A landscape with many peaks, sampled at points; each row gives a point and its height.
A climber steps from a point to the highest of its 2 nearest points, and stops where none of them is higher. Distance is the straight distance between rows; heights are no part of it.
j_996 (h 57): [185 124 136 152  80 100 104 128 151 123 143 135 101 139 133  96  88 151
  82 205  99  92 132 133 176  82 165  96 118 110 126 107 188 128 114 115
 122 122 140 155 187  67 105 157 122 153 193  99 154 178 144  99  90 115
 141 114 103  84 167 155 120 108 131 139]
j_757 (h 450): [104 125 140 124 150 147 145 122 123 156 117 146 122  85 142  97 132 134
  97 118 157 108 126 132  94 101 146 177 132 116 120 156  80 140 107 109
 144 120 117 128 114 145 106 115 149  48 135 124 119 115 131 128 138 103
  91 132 141 130 137 116 108 158 111 144]
j_746 (h 389): [ 36 145 158 111 148 138 123 118  92 131 125 117 142 120 128 164 128 114
 158 110 138 158  77 121  88 145 122 207 100 104 114 160  67 119 171 107
 136  95 156 120  96 148  91  76 124  55  98  93 112  91 133 141 130 122
 101  81 167 111  82 105 135 109 136  96]
j_543 (h 182): [112 139 196 136 150 132 104 183 137 147 118 158 123  75  96 119 124  67
 103 173 154 138 125  87 162  83 118 163 124  80  86  76 154 129 132 105
 163  98 117 202 184 108 141 163  96 122 153 110 110 125 113 100 155 110
 147 146 145 119 141  92 121 184 105  97]
j_113 (h 337): [132 104  98 161 155 141 163 183 147  87 137 154 120 120  99 131 181 124
 134  73 163 161 183 106 143 172  59  60 168 115 147 123 133 147 100 136
 132 138  88 150 115 141 198 151  90 199  68 183 110  91 111 127 149 110
 133 166 129 162 153 146 157 150 126 154]
j_532 (h 607): [ 64 103 107 130 158 110 133 123 140 121 112 149  89  75 105 101 109 195
 180 111 121 167 130 179 122 127 120  72  97 113 121 208  60 127 166 151
 143 115  99 109  82 115 108  80 158  80 140 149 123 180 131 114  68  87
  92 103 140 107  96 109 148  76 158 148]
j_289 (h 605): [118  74 121 135 154 109 124 205 130 135 139 110 145 121 123  84 182 133
 110 119 149 128 172 114 109 117  99 104 125  95 116 138 120 186 134 149
 174 120  77 177 130  93 157 143 145 142  97 131  94 139 119  83 112  73
 115 156 149 130 147 118 179 147  82 124]
j_738 (h 528): [150 102 139 102  99 104 127 107 100 169 149  99 126 131 151 122 159 129
 116 103 118 126  94 141 102 132 139 144  88 125  84 184 124  77 150 123
 136 105 115 118  87  77  71 128 158 101 154  64 140 125 166 143  40 156
  66  85 144  91 127 149 134  85 134 139]
j_499 (h 242): [145 104 120 127 118 146 138 176 134 144 169 132 132 159 118 146 182  99
  88  92 170 121 165  94 100 117 114 101 140 107 122 145 162 137 102 111
 153 142 114 172  98 136 135 221 111 169  82 120 124  76 115 161 150 139
 125 125 152 172 178 146 109 178  78 138]
j_955 (h 213): [183 110 121 102 121 162 148 174 138 146 176 136 133 109 146 102 206 156
  50 114 169 115 177 106 121 110 122 103 165 115 120 145 184 132  98 130
 142 134  56 173 115 127 154 177 118 136 132 133 140  93 135 143 126 131
 110 143 153 148 175 146 144 170  74 140]
j_781 (h 688): [ 78  79 103 133 157 120 104 141 105 128 108 161 125 116  68  96 126 144
 158  93 134 137 147 160  96 164 109  72 112 120 124 205  84 163 160 139
 168 106 101 143  78 143 132  84 193 105 123 146 120 194 145 118  51  97
  86  99 120  87 113  93 149  84 168 139]
j_51 (h 412): [109 177 148 123 155 121 156 118 130 106  69 133 133  75 121 137  88 164
 190 155 103 178  72 169 177 123 121 142 119 169 132 128 105  95 170 139
 107 124 147  65 119 169 100  72 126 118 186 161 174 169 119 102  95 132
 146 155 103  92 105 110 130  96 227 128]
j_771 (h 81): [176 131 119 131 123 105 133 114 193 149 127 172  80 144 133 108  71 134
 106 167 105 113 133 137 156 100 176  87 134 108  96  96 150 129 107 123
 127 146 168 135 158  87 116 169 118 127 226 119 161 180 115 133 112 114
 168 117 117 111 140 155  74 123 122 143]
j_758 (h 175): [153 150  77 176 139 164 148  93  91 148 100  91 147 145 116 140 119  97
 121 142 141  95 124 153 142 154 125 179 142 191 156 106 167 122  92 148
 104 135 152 103 167 190 169 137 108 172 109 154 123  96 141 150 174 132
 158 143  70 151 114 116 107 153 129  71]
j_720 (h 336): [124 150 132 154 121 122 159 137 127 103 154  71 104 148 180 126 100 151
 138 189 112 135 107 147 126  91 143 159 144 154 134  32 131 118 103 161
  86 165 104  96 180  90 157 142  88 151 119 138 119 104  72  80 206 124
 178 184 125 155 108 128 159 115 116  99]
j_187 (h 659): [128 171 169 100 122 166 126 126  88 125 142 142 169  86 169 121 164 151
  88 125 153 151 121 128 113  99 113 191 176 143 167 132 131 131 119 122
  93 106  75 134 130 172  90  79 112  87 112 146 136  62 146 131 152 148
 118 120 178 122 127 129 187 126  94 131]
j_280 (h 466): [132 121 119  88  96 110 138 107 104 138 197  86 109 167 182 129 136 136
 118 128 112 137  89 134 100 131 144 126 116 133  72 135 126  92 163 140
  97 136 113 115 117  73 118 138 154 130 146  81 137 119 137 146  69 169
 108 108 117 121 114 172 149  91 117 130]
j_330 (h 192): [165 157  69 159 151 181 161  92 129 132 114 112 130 153 117 167 128 126
 117 141 137  94 151 131 131 152 128 128 162 172 155 111 153 122  59 147
 103 139 139  94 158 174 168 156 120 174  89 176 114  94 134 162 219 147
 171 124 114 190 101 138 102 155  90  78]
j_775 (h 359): [ 98 120 153 130 148 126 125 154 157 161  71 169 119  51  90 118 131 103
 140 132 122 137 123 135 164 129 128 161  78  92  82 172  81 112 145 120
 169  94 150 161  94 137 100 127 142  76 163 107 147 152 127 115  85 118
  74 120 139  89 106  83  84 145 187 147]
j_120 (h 553): [157 137 162 131 132 135 173 133 148 141 102  91 107 102 166 133 120 121
 132 192 120 108  91 152 167  92 179 220 100 126  96 102 161  71 116 123
 128 142 161 130 132 112  81 162  76 131 192  81 147 111 129 127 128 148
 115 139  90  99 135 163  86 126 151 150]
j_549 (h 110): [186 129 113 150 132 100 112 103 164 143  94 181 121 136  88 112  85 145
  98 121 109  95 168 135 173 135 154  55 136 134 163 133 156 164 101 109
 121 131 163 128 150 122 148 132 141 118 184 156 153 202 138 134 112  97
 149 120  90 118 165 136  76 131 139 153]
j_431 (h 608): [125 125 133 140 125 169 111 120 124 128 104 132 171 114 120 148 165 106
 100 100 149 120 128  88 116 138 126 195 135 140 185 159 154 146 102  98
 146 113 146 146 121 173  99 149 121 107  56 138 114  55 171 137 187 134
 103 105 143 145 133 120 114 166 102 131]
j_102 (h 463): [140 126 117 137  94  95 128  70 139  96  86 119 131 113 122 132  90 178
 167 146  78 142 100 176 165 126 143 118 117 164 185 159 132 120 150 122
 101 124 160  61 133 149 101  58 145  99 175 139 151 196 151 120  70 137
 129 112  94  93 115 147 126  73 193 153]
j_671 (h 422): [ 96 140 168 113 131 146 114 141  80 122  79  86 166  72 118 124 138 139
 150 132 114 148  96 142 128 129 122 200  94 123 159 177 122 121 186 129
 140  92 122 132 118 151  52  62 127 118 116 107 126 126 143 101  81 142
  89 121 141  55 108  96 172  84 180 143]
j_314 (h 526): [ 88 144 109 129 116 106 103  84 113 115 113 143 124 105 129 115  83 186
 136 152  93 140 124 173 114  96 134 111 112 138 151 172  87 146 156 132
 120  95 117  82 133 135  84  38 164  57 171 150 150 184 149 107  65 110
 115  85 139  98 100 110 149  78 157 143]
j_9 (h 604): [129 118 155 161 107 105  74 119 133 123  94 136 149 173  77 154  96  67
 120 167 127 101 133  55 138 127 140 150  79 108 154 100 148 156 125  73
 165 117 208 174 168 101 131 147 107 142  73 109  95 133 147 125 168 105
 158 107 135 134 146  90  86 182 119  88]
j_846 (h 321): [ 81 107 117 172 193 125 173 169 125 148 102  63 117 133 135  88 115  97
 182 149 151 124 127 125  94 121 126 209 107 127  78  64  64 106 110 173
 140 166 119 118 125 119 164 197 115 152 113 117 100 107  59  88 183 107
 149 191  95 157 118 101 101 144 113 110]
j_942 (h 300): [ 89  99  95 202 161 119 163 173 135 136  75  68 125 113 125  81 118 133
 176 161 122 124 129 137 119 106 134 181  83 107 121  72  76 141 118 164
 146 144 116 128 153  92 158 164 111 151 104 115  81 133  64  45 160  72
 137 172 101 130  95 105 116 132 134 144]
j_902 (h 137): [181 169 153 102 102 141 125 103 110 108 144 138 135 130 141 161 132  98
 131 150 109 141  69 117 175 153 125 162 171 178 130  99 183  91 156 104
  88 117 126 105 126 162 111 102 114 144 167 138 193 125 154 158 119 179
 146 138  99  92 136 144 150 106 175 113]
j_895 (h 221): [112 207 179  93 134 137  86 100 139  90 142 209 136  71 111 155  88 146
 102 148 112 152 127 114 166  94 107 121 167 119 144 125 112 141 147 102
 103  92 117 121 164 160 114  52 142  69 156 167 163 150 133 115 150 124
 164 125 184 117 138  90 160 144 127 113]
j_100 (h 283): [ 99 102 136 125 130  89  90 156 105 133 174 115 135 162 124 122 120 112
 169 133 112 154 120 119 122 151 106  79 122 136  74 105 101 146 179 144
 114 140  99 141 115  82 164 127 148 177 118 127 107 150 104 111  88 139
 140 141 140 102 104 122 185  86 148  76]
j_723 (h 495): [ 97 103 138 110 148 120 102 160  64 175 144 113 154 105 138  72 155 100
 107 139 168 106 121 125 100 107 119 187 111 120  88 143 101 154 161 163
 170  87  81 164 143 136 145 102 164 100 180 113  96 131 147  80  76 102
  94 135 138  69 101  75 178 125 131 107]
j_149 (h 431): [160 132 117 115  57 106 113  39 150 110 131  98 125 184 153 147 107 148
 126 133 103 111 101 132 102 126 159 141 114 146 189 145 149 112 130 129
 102 137 196  82 135 115  96  81 129 110 123  98 141 147 163 164 117 159
 124  77 115 154 122 168 102 108 123 149]
j_941 (h 473): [141 147 153 122  58 118  80  53 154  98 121 134 141 187 136 171 105 117
 111 147  91 109  99 103 110 137 158 139  91 138 177 112 159 120 133  95
 128 132 229 119 137 109 110  76 126 120  86  84 117 130 172 163 151 151
 150  55 143 152 135 141  92 126 106 119]
j_411 (h 665): [109 132 150 159 138 143  87 134 133 129  87 140 163 114  97 158 124  83
 125 144 137 114 140  75 144 138 124 176 108 121 169 134 122 151 125  82
 161  90 165 171 148 153 129 131 112 107  76 133 120  92 151 135 164 114
 124 114 133 123 136  79 103 174 120 114]
j_705 (h 228): [139 152 130 124 134 156 148 164  82 118 134 106 169  53 145 107 155 174
 148 109 133 144 113 158 168 128  86 161 148 159 148 140 138 115 154 148
 102 106  45 112 116 184 135  89 132 136 160 158 151 121 134 106 100 139
 108 167 124  83 108  93 214  93 188 137]
j_157 (h 326): [ 95  77 118 145 156 111 152 158 158 135 138 125 126 142  77 102 131  79
 165 114 156 155 185 119 110 113 109  51 137  73  63  99  81 169 104 149
 169 155 128 165 122  84 168 208 111 180 133 130  68 168  66 112 136  92
 161 157 158 148 157 156  99 172  91 145]
j_828 (h 675): [122  93 129 151 123 120  84 148 128 138 120 140 139 123 117  83 145 131
  71 130 139 117 178 116 121 103 131  90 113  90 133 160 130 192 107 129
 180 100  98 180 139  93 142 135 166 111 118 132  96 167 141 100  95  91
 113 129 148 103 149 109 144 143  93 130]
j_293 (h 543): [154 130 140 142 106 114  86 128 141 124  98 143 138 180  86 165 110  69
 158 135 101 127 127  97 171 170 145 103  88 126 140  99 182 141 153  87
 137 136 199 153 148 107 148 160 115 181  97 112 132 149 156 151 139 134
 151 105 111 137 133 127  83 142 134 109]
j_564 (h 159): [190 164 141 116 144 182 136 128  91 155 133 165 155  97 110 141 153  66
  96 143 155 116  93 138 158 164 105 172 149 169 104 142 170  99 139 106
 125  93 122 107 117 215 123 119 131 124 198 137 175 127 185 177 120 176
 115 142  86 100 147 135 115 134 164 107]
j_985 (h 314): [ 64  97 120 146 116 104  91 148 117  83 138  86 146 170 115 118 115 142
 181 113 112 157 149 115  94 150  95  92 122 126 130 119 115 190 161 148
 116 128  98 133 159 103 137  85 143 138  47 111  82 130 112  76 136  96
 140 129 153 131  97 107 187  92 135 102]
j_968 (h 266): [132  86 108 107 115 131 135 133 114 146 176 140 134 199 100 139 176 100
 124  66 184 122 178  96  80 128 120  38 177 113 112 147 140 155  98 122
 148 156 128 162  93 131 166 190 126 195 103 140 103 102  92 178 138 140
 128 125 147 169 176 154 110 164  81 148]
j_554 (h 155): [192 133 111 197 121 143 117 105 101 139  58 118 150 139  87 109  99 100
 104 170 117  81 145 146 172 152 130 182 114 181 176 130 184 146 108 111
 151 111 161 133 183 179 164 129 108 155 125 147 124 138 158 134 139  99
 141 127  65 100 136 104  82 153 149 131]
j_135 (h 217): [180 150  97 138 166 167 178 103 177 147 145 153  86 138 117 162 126 130
  98  97 154 102 160 108 138 127 132  80 183 140 122  95 160 128  65 148
 130 151 126 117 133 167 167 185 106 165 121 155 131 103 111 171 203 159
 177 140 131 197 140 169  63 171  93 127]
j_121 (h 396): [134 134  79 157 193 145 147 144 120 146 120 131 123 107 114  99 123 132
 113 105 177  94 157 146 111 125  99 119 161 150 125 111  83 147  76 144
 113 147  85 119 140 181 209 156 146 142 142 187  95 116  99 129 185  93
 146 181 103 165 123 108 111 154 108  95]
j_407 (h 184): [203 143 126 140 144 177 135 162 109 136 137 175 166  75 124 108 169 140
  45 135 160 116 166 107 173 118 118 141 171 134 153 144 200 137 106 112
 144 101  68 165 146 162 138 162 117 119 148 152 158  94 162 147 144 132
 118 153 126 118 171 116 148 161  98 135]
j_867 (h 448): [142 127 172 108 108 152 156 180 158  98  93 114 136  63 147 156 185 160
 142 133 114 174 130 123 188 134 117 159  93 103 152 123 175  75 132 106
 129 118  99 151 113  96 103 160  93 133  87 108 167  74 137 117 109 169
 111 129 154 115 141 150 168 121 147 168]
j_606 (h 158): [175 173 140 160 158 188 125 131 106 136  97 172 184  51  96 141 162  92
  90 140 155 134 133 112 191 136 102 177 151 152 170 145 172 112 104  84
 123  82 119 137 138 207 111 115 108 116 142 165 166  98 168 146 149 164
 130 123 109 104 135 112 129 166 139 119]
j_189 (h 800): [128 104 131 137 123 121  63 131 127 132 102 169 149 104  77 108 130 138
 107  99 128 110 152 127 114 144 140  92 103 122 153 195 118 171 134  92
 175  86 137 141 110 140 105  95 174  79 122 139 137 167 165 124  74 100
  85  87 138  96 142 110 127 124 153 142]
j_825 (h 358): [ 67 172 154  94 107 118 111  72 127  84 143 136 136 143 143 186  98 125
 152 112 104 171  65 108  93 139 117 171 127 137 145 133  90 112 181 108
 101 110 177  79 112 141  94  49 120  79  92 116 138 118 138 161 142 148
 139  96 165 141  97 125 136 104 133 106]
j_569 (h 571): [148 131  75 133 131 128 177 109 155 113 122 111  90 129 153 120 131 179
 150  95 119 132 119 164 143 150 119  99 156 166 157 130 127 113 111 158
  86 158 112  74 122 146 141 128 135 139 131 159 143 125 125 142 134 130
 109 148  89 147 118 159 125 113 146 164]
j_640 (h 680): [134 129 124 132 106 125 138  93 133 153 118 101 123 175 158 146 128 109
 119 133 139  90 113 101  95 118 164 165 104 117 121 113 128 119  98 120
 141 149 179 125 130 112 111 179 114 129 128  77 111 102 134 144 155 136
 115 109 115 155 146 142  68 152  96 129]
j_81 (h 408): [ 93 120 118 116  89  82 124 126  98 124 211  56 114 217 198 123 110 130
 128 160  96 123  99 125  73 101 139 133 124 129  69  94 129 129 139 155
 109 167 115 110 148  36 116 137 134 145 116  76 105 113  98  97 102 140
 155 106 148 149  96 142 165  94  87  94]
j_250 (h 456): [ 97 125 159 129 134 123  92 124  70 148 104 109 173  83 121  90 135 108
 110 161 129 118 112 145 115 102 137 188  84 106 128 167  97 150 166 130
 172  80 123 156 142 141  88  62 153  82 157 110 111 161 147  76  56 112
  79 101 145  49  86  71 169 110 158 120]
j_500 (h 229): [ 81 142 186  71 127  95  97 147 158 151 182 204 102 104 127 128 102 106
 132 139 102 198 117 119 143 107 103  60 109  82  27 113  97 109 182 127
 129 117 112 143 102  57 124 127 136 110 148 119 128 148 109 125  84 135
 158 123 183 116 113 108 148 122 121 102]
j_502 (h 658): [121 194 145 118 123 137 157  82 134  99 113 125 108 101 184 137 108 171
 101 174 126 109 118 162 124  74 159 191 149 138 168 115  86 116  84 141
  81 132 150  99 158 139  90  88 105  63 139 142 110  97 111 107 194 127
 154 133 145 136 114 126 129 117  90 153]
j_496 (h 444): [154 118  95 139 148 126 122 105  99 173 131 126 122 179 125 104 112 135
  89 101 181  63 176 152  65 115 131 110 143 132 119 127 112 162  65 140
 139 141 117 127 131 168 166 163 163 138 157 147 107 153 120 170 150  87
 131 156  92 164 150 121  85 162  75 100]
j_104 (h 746): [134  75  98 151 101 115 148 163 122  98 126  55 123 180 148 154 146 126
 177 126  97 149 142 132 135 165 123  95 104 124 150 100 172 120 137 147
 124 167 122 137 122  68 157 164 106 217  53  95 121 100 104 103 123 137
 138 147 101 144 132 154 166  93 135 137]
j_928 (h 392): [ 94 126 141 136 111 142 105 133  98  75  96  70 153 111 109 150 143 157
 175 110 106 160 117 133 122 162 110 172 104 119 194 150 135 151 186 130
 139 117 113 125 133 149  86  52 113 129  49 116 144 103 140 100 129 134
 118 103 158  84  94 118 179  68 171 119]
j_177 (h 397): [ 91  98 140 121 175 114 121 174 159 164  99 176 100  60 118  86 123 112
 119 131 146 124 169 143 133  98 126 121  86  59  56 155  63 135 116 137
 172 109 120 171 111  95 120 169 134  75 189 107 102 164 110 103  98  81
  93 144 145 102 131  92  85 172 123 146]
j_702 (h 501): [164 131 151 133 112 157 166 137 149 129  79 117 131  64 154 129 148 141
 113 171 119 138 136 143 202  92 157 197 117 116 150 114 158  77 102 103
 131 125 137 138 152 116  71 151  89 112 165 108 165  98 137 108 126 149
 131 133 120 102 151 141 126 134 157 181]
j_394 (h 339): [ 78 121  97 142 121 109 108 115 108  88 126  93 126 182 144 118 127 155
 142 114 120 127 139 139  77 145 120 127 139 136 158 108 100 159 123 148
 118 145 109 105 142 120 144  94 146 138  64 132  98 125  83 100 171 103
 154 119 129 166 114 115 168 110 103 100]
j_547 (h 739): [147 186 173 102 121 148 128 110 108 105 157 138 137 114 194 127 134 156
  80 168 128 126 110 124 130  62 151 201 170 139 156 104 133 120  99 119
  95 117 112 116 158 157  84  96 103 100 134 147 143  94 120 103 175 148
 147 119 160 132 128 136 163 139  82 126]
j_590 (h 255): [106 114 172  87 129  93 108 176 150 117 180 160 127 121 123 131 117  96
 152 127 107 195 115 110 157 142  95  49 120  85  36  99 127 111 197 135
 135 133  96 178 130  52 142 142 128 180 122 125 127 153 115 102  91 149
 161 145 177 100 115 112 195 115 144  93]
j_682 (h 282): [188 121 101 120 109 123 132  86 121 152 175  90 105 220 159 153  94 129
 144 113 121 102 113 123 121 137 156  71 153 163 100  78 181 108 121 163
  93 182 161 107 133 136 151 184 126 194 156 108 156 138 111 179 132 158
 162 151  83 162 114 174  98 114 113 105]
j_969 (h 281): [153 171 147  76 113 103 115 107 160 127 196 181  97 164 150 170  94 143
 128 121  88 146 116 121 133 120 136  56 185 123  94  95 140 110 133 146
  75 144 135 119 131 100 136 129 125 133 157 142 147 139 118 164 145 174
 169 129 149 166 134 176 129 109 111 133]
j_374 (h 610): [122  80 106 136  85 121 137 111 134 152 114  82 132 211 133 148 141 111
 107 102 146  65 150 108  67 103 166 120  83 101 120 147 130 142  79 121
 169 167 182 148 111 108 110 206 131 137  92  74 103 126 114 161 120 112
 118  92 130 157 154 145  44 160  83 133]
j_412 (h 364): [133 110  91 148 190 169 176 183 124 114 154 147 132 100 113 104 159 118
 117  93 178 138 154 123 137 153  56  99 163 146 125 107 126 147  95 152
 108 144  67 117 132 169 220 158 109 181 114 188 110  87 117 112 165 127
 135 184 104 167 133 130 155 142 122 113]
j_56 (h 500): [162  95  60 151 137 143 155  95 120 147 106 118 130 153 128 110 146 155
 110  89 146  82 165 160  98 157 134  98 142 160 163 159 113 152  89 141
 126 159 137 104 103 179 150 134 156 136 126 154 127 141 146 158 130 100
  95 136  81 151 145 149  87 151 115 149]
j_691 (h 295): [116 103 121 101 123 118 134 126 145 122 177 169 111 186  92 136 124  84
 154  77 148 149 162 103 103 137 129  17 167 103  71 128 110 144 126 118
 133 169 149 153 104  92 165 170 117 175 125 141  87 140  61 150 133 128
 146 123 161 170 145 181 112 170  94 150]
j_14 (h 361): [104  77 139 135 174 105 150 186 184 164 108 171  82  97  93  91  99 105
 137 134 159 134 164 128 130 112 139  91 100  66  42 124  91 140 100 127
 176 152 144 171 112  74 153 207 123 129 177 116  96 177  68 126 115  85
 137 144 134 129 131 134  77 167 113 153]
j_92 (h 575): [131 181 151  92  99 113 124  64 125 129 148 146  90 119 168 121  80 161
  90 188 112 102 110 151 114  58 158 166 155 139 131 143  88 108 103 123
  84 120 160  81 147 123  71  67 140  51 210 134 145 159 146 124 118 137
 146 112 134 115 137 138 107 114 120 142]
j_880 (h 327): [151 126 116  84 110 100 114  69 142 131 192 139 106 217 138 158  73 126
 155  90 100 138 106 132 104 153 135  30 158 162 119  96 139 129 145 150
  70 164 181  94 112 124 164 124 146 162 173 128 133 172 114 177 119 169
 156 126 101 172 111 170 106  96 123 113]
j_988 (h 590): [140  76 128 117  95 122 114 138 103 160 126  77 149 132 129 119 170 120
 117 115 130 121 130 126 106 144 130 146  70 117 122 168 136 123 149 122
 168 113 113 173 101  94  90 151 138 131  91  66 121 114 163 113  62 149
  65  88 136  90 127 124 149  93 136 139]
j_776 (h 375): [ 92 133 129 113 167 126 158 129 114 150 108  96 134  92 137 127 113 117
 193 143 121 139  58 161 142 153 132 181 105 144  81 118  78  82 179 160
 117 140 128  89 108 146 121 104 124 123 158 114 135 132 121 115 114 137
 100 171  89 100  93 119 131  99 199 115]
j_272 (h 206): [152 145 123 153 152 152 141 154 110  86 106 160 164  67 109 133 137 143
 143 117 111 153 125 133 192 167  88 112 137 145 157 147 162 115 152 118
 108 100  83 102 128 201 150  96 145 144 152 166 182 130 155 125  96 141
 121 165 107  69 132  99 169 103 212 137]
j_913 (h 545): [136 117 116 150 108 140  99 139 114 109 124 173 153 129  96 131 179 140
 105  67 141 129 167  95 122 141  97  96 147 115 194 184 144 164 112  97
 155 114 101 151 113 169 147 123 140 123  40 166 120  95 154 146 157 120
 102 101 148 147 157 110 147 157 110 139]
j_156 (h 200): [ 96 151 186 103 148 103  95 163 152 140 156 178 120  99 101 120 103  80
 109 167 122 152 125  86 141 104 125 125 117  64  51  78 124 133 141 104
 142 110 137 174 162  68 125 139 123 111 157 126 124 139 114  96 143 115
 170 140 182 128 124  95 117 174 104  87]
j_91 (h 646): [148 115  78 153 115 115 172 129 166  83 129  77  99 156 145 131 106 158
 186 109  94 148 120 147 168 164 115  97 138 161 156  90 142 100 128 163
  96 173 115 104 139 107 156 144 110 184 100 146 125 140 101 121 131 143
 143 167  80 139 123 164 143  88 172 139]
j_463 (h 183): [171 120 143 120 138 156 113 184 105 136 102 190 162  89  92 139 158  85
 113 102 135 138 131 127 181 179  85 113 130 143 115 150 187 115 156 106
 141  85  98 153  87 173 163 133 145 143 164 149 177 145 162 146  99 164
 103 159 112  72 154 104 150 133 195 124]
j_953 (h 428): [173 165 151 110  85 121  85  61 170 131 116 195 115 170 107 153  84  90
  96 143 108 102 113  77 124 129 157 101 122 142 169 115 152 146 122  90
 132 111 222 113 135 144 121  90 140  94 125 127 133 160 168 182 172 143
 164  71 137 161 148 137  57 159 104 122]
j_354 (h 252): [129 145 139 120 116 129 125 152 112 115 148  93 149 122 157 112 128 146
 139 149 119 137 120 139 151 128 111 140 132 135 118 105 128 135 154 149
 103 126  70 128 136 129 135 100 123 135 136 131 150 118 122  93 109 112
 121 150 129  94 120 119 198 112 139 108]
j_165 (h 544): [ 79  78 123 116 155 136 148 201  87 163 149  80 133 101 172  67 197 137
 123 116 176 120 156 127  76  97 115 176 139 119  99 150 107 152 142 183
 165 125  45 169 108 127 142 129 155 106 125  93  77 115 123  79 114  78
 106 144 161 115 112  99 191 135  91 132]
j_592 (h 136): [182 114 113 181  95 119 111  92 130 146  58 117 149 152 103 110 103 133
 105 157 107  74 133 155 149 145 168 140 100 156 187 135 162 133 100 104
 150 119 188 113 146 143 130 107 136 118 146 119 139 185 173 135 107 104
 106 106  68 100 151 127  73 132 154 156]
j_994 (h 592): [124 158 113 118 135 155 109  97  69 124 133 115 181 131 147  98 153 152
 102 123 154 108 124 148 107 143 113 170 181 178 188 152 109 140 119 117
  85 116  92 102 140 203 107  51 149 114 114 170 125  83 147 124 164 136
 102 138 123 119 109 106 174 108 113 106]
j_813 (h 247): [192 121 101 114 139 145 177 112 144 152 155 126  85 176 140 155 119 129
 113 114 135 102 151 128 130 126 150  79 167 136 103  65 196 109  89 151
 115 167 132 107 136 141 153 209  98 210 150 115 166 123 105 187 156 153
 162 151  97 179 148 190  87 143 103 136]
j_173 (h 387): [162 165 118 130 149 139 121  70 178 149 111 194 124 160  78 165  94  85
 112 114 137  90 147  87 124 155 132  66 130 142 154 134 135 146 100 111
 137 140 205 121 107 182 147 138 144 115 119 153 120 153 153 196 179 139
 159  99 129 180 146 128  45 184 103 107]
j_864 (h 490): [124 118 132 132 132 128 122 148 171  95 109 208 132 107  83 156 162 114
 123  77 132 151 164  85 162 166 127  59 138  96 177 171 138 140 114  77
 155 117 144 172  92 123 135 153 115 118  65 153 134 125 137 159 139 123
 108 109 157 162 176 132 111 172 130 172]
j_786 (h 246): [113 193 164  87 141 127 104 116 158 107 168 176 103 112 130 163  84 140
 139 137 107 154 108 115 149 112 120  94 163 134 104  84 104 115 144 112
  85 121 127 106 141 123 142  95 123 102 145 176 153 131 111 122 148 131
 178 131 153 142 132 116 153 125 132 109]
j_558 (h 508): [132 172 129  97 144 137 150  94 143 161 149 146  83  98 163 100 111 148
  98 145 135  94 110 153 108  82 161 170 156 133  81 144  92  90 102 136
 103 130 122  89 123 150  91 126 151  53 236 135 144 140 121 147 134 131
 114 133 120 145 126 138  81 143 113 162]
j_894 (h 432): [150 135 143 114 114 139 140 155 170 107 111 164 128  76 126 155 178 150
 122  84 109 166 135 127 164 149 115  96 116 110 160 158 159  85 130 102
 131 100 114 145  88  88 109 151 117 142  99 139 170 107 138 158  80 150
 103 108 146 132 168 156 129 123 163 179]
j_228 (h 615): [121 148 148 105 125 127 157 130 160 141 136  96  90 141 164 138 115 108
 136 160 117 102  96 137 112  93 185 175 119 115  89 101 119  78 111 131
 133 151 164 110 135  86  89 171 100 120 153  76 136 100 108 133 162 154
 134 123 132 149 122 153  75 145 102 139]
j_710 (h 346): [ 80 124 121 127 176 126 169 153 137 138 134  86  86 121 150 120 115 107
 193 116 139 146  93 158 115 157 127 165 106 138  81  92  71  89 135 164
 123 167 127  88 100 122 159 161 123 144 137 127 113 105  95 113 159 125
 125 194 104 148  97 134 118 124 151 116]
j_964 (h 306): [ 99 103  98 140 128 124 159 179 147  70 119 133 100 103 109 147 187 169
 177  70 133 182 150 128 144 164  79  63 136 108 167 138 124 123 151 132
 132 148  80 118  94 115 142 107  98 184  46 163 131 106 112 111 108 123
 116 138 142 156 122 144 188  99 167 185]
j_282 (h 652): [116  60 100 129  79 121 122 162 100 128 139  46 140 164 133 138 192 136
 154 105 124 138 130 128 100 163 126 142  91 124 145 160 149 121 158 141
 135 133 114 150  96  74 116 162 127 170  57  74 114  95 138 123  92 154
  90 109 128 121 132 144 152  79 123 138]
j_90 (h 398): [148 113  99  98  72  86 113  55 118 133 169  88 102 206 172 135 104 177
 117 119  85 109 117 152  81 109 158  83 126 143 146 151 133 117 128 131
 107 151 156  90 128  75 105 108 158 118 136 100 121 154 142 163  85 147
 105  76 108 150 114 170 101  85 104 141]
j_963 (h 370): [ 73 133 109 135 111  82 132 130 109 106 178  71 116 177 179 126  98 154
 153 156 114 123 114 134  84  97 139 143 144 126 108  79  90 130 128 169
  95 166 116 103 146  73 130 108 133 124  99 117  86 128  73  84 162 107
 174 145 142 164  96 122 159 113  74 105]
j_827 (h 418): [ 63 116 117 131 153 131 149 135 122 129  94 104 126 119 127 125 136 126
 167 110 143 126 108 150  86 143 157 179 112 129 130 174  57 132 134 121
 140 124 145 107 105 157  80 102 125  68 118 108 100  90 118 124 145 111
  77 119 127 134 111 111 119 136 131 140]
j_455 (h 357): [ 72 143 128 128 113 112 102  83 104  75 140  86 151 167 138 175 102 157
 187 134  88 160  77 133  93 161 126 160 114 146 173 119 125 125 188 142
  96 130 162  91 135 146 117  49 131 123  73 120 128 124 140 124 139 145
 140 107 132 125  73 128 161  55 155  87]

Two climbers start at each pair of points below. Name the first point that both come to, or write -.
j_90 / j_963 => j_280
j_121 / j_394 => j_104
j_825 / j_985 => -

Where does a climber stop that starts at each point below?
j_720 => j_104
j_867 => j_640
j_671 => j_189
j_942 => j_189
j_606 => j_177
j_113 => j_104
j_771 => j_880
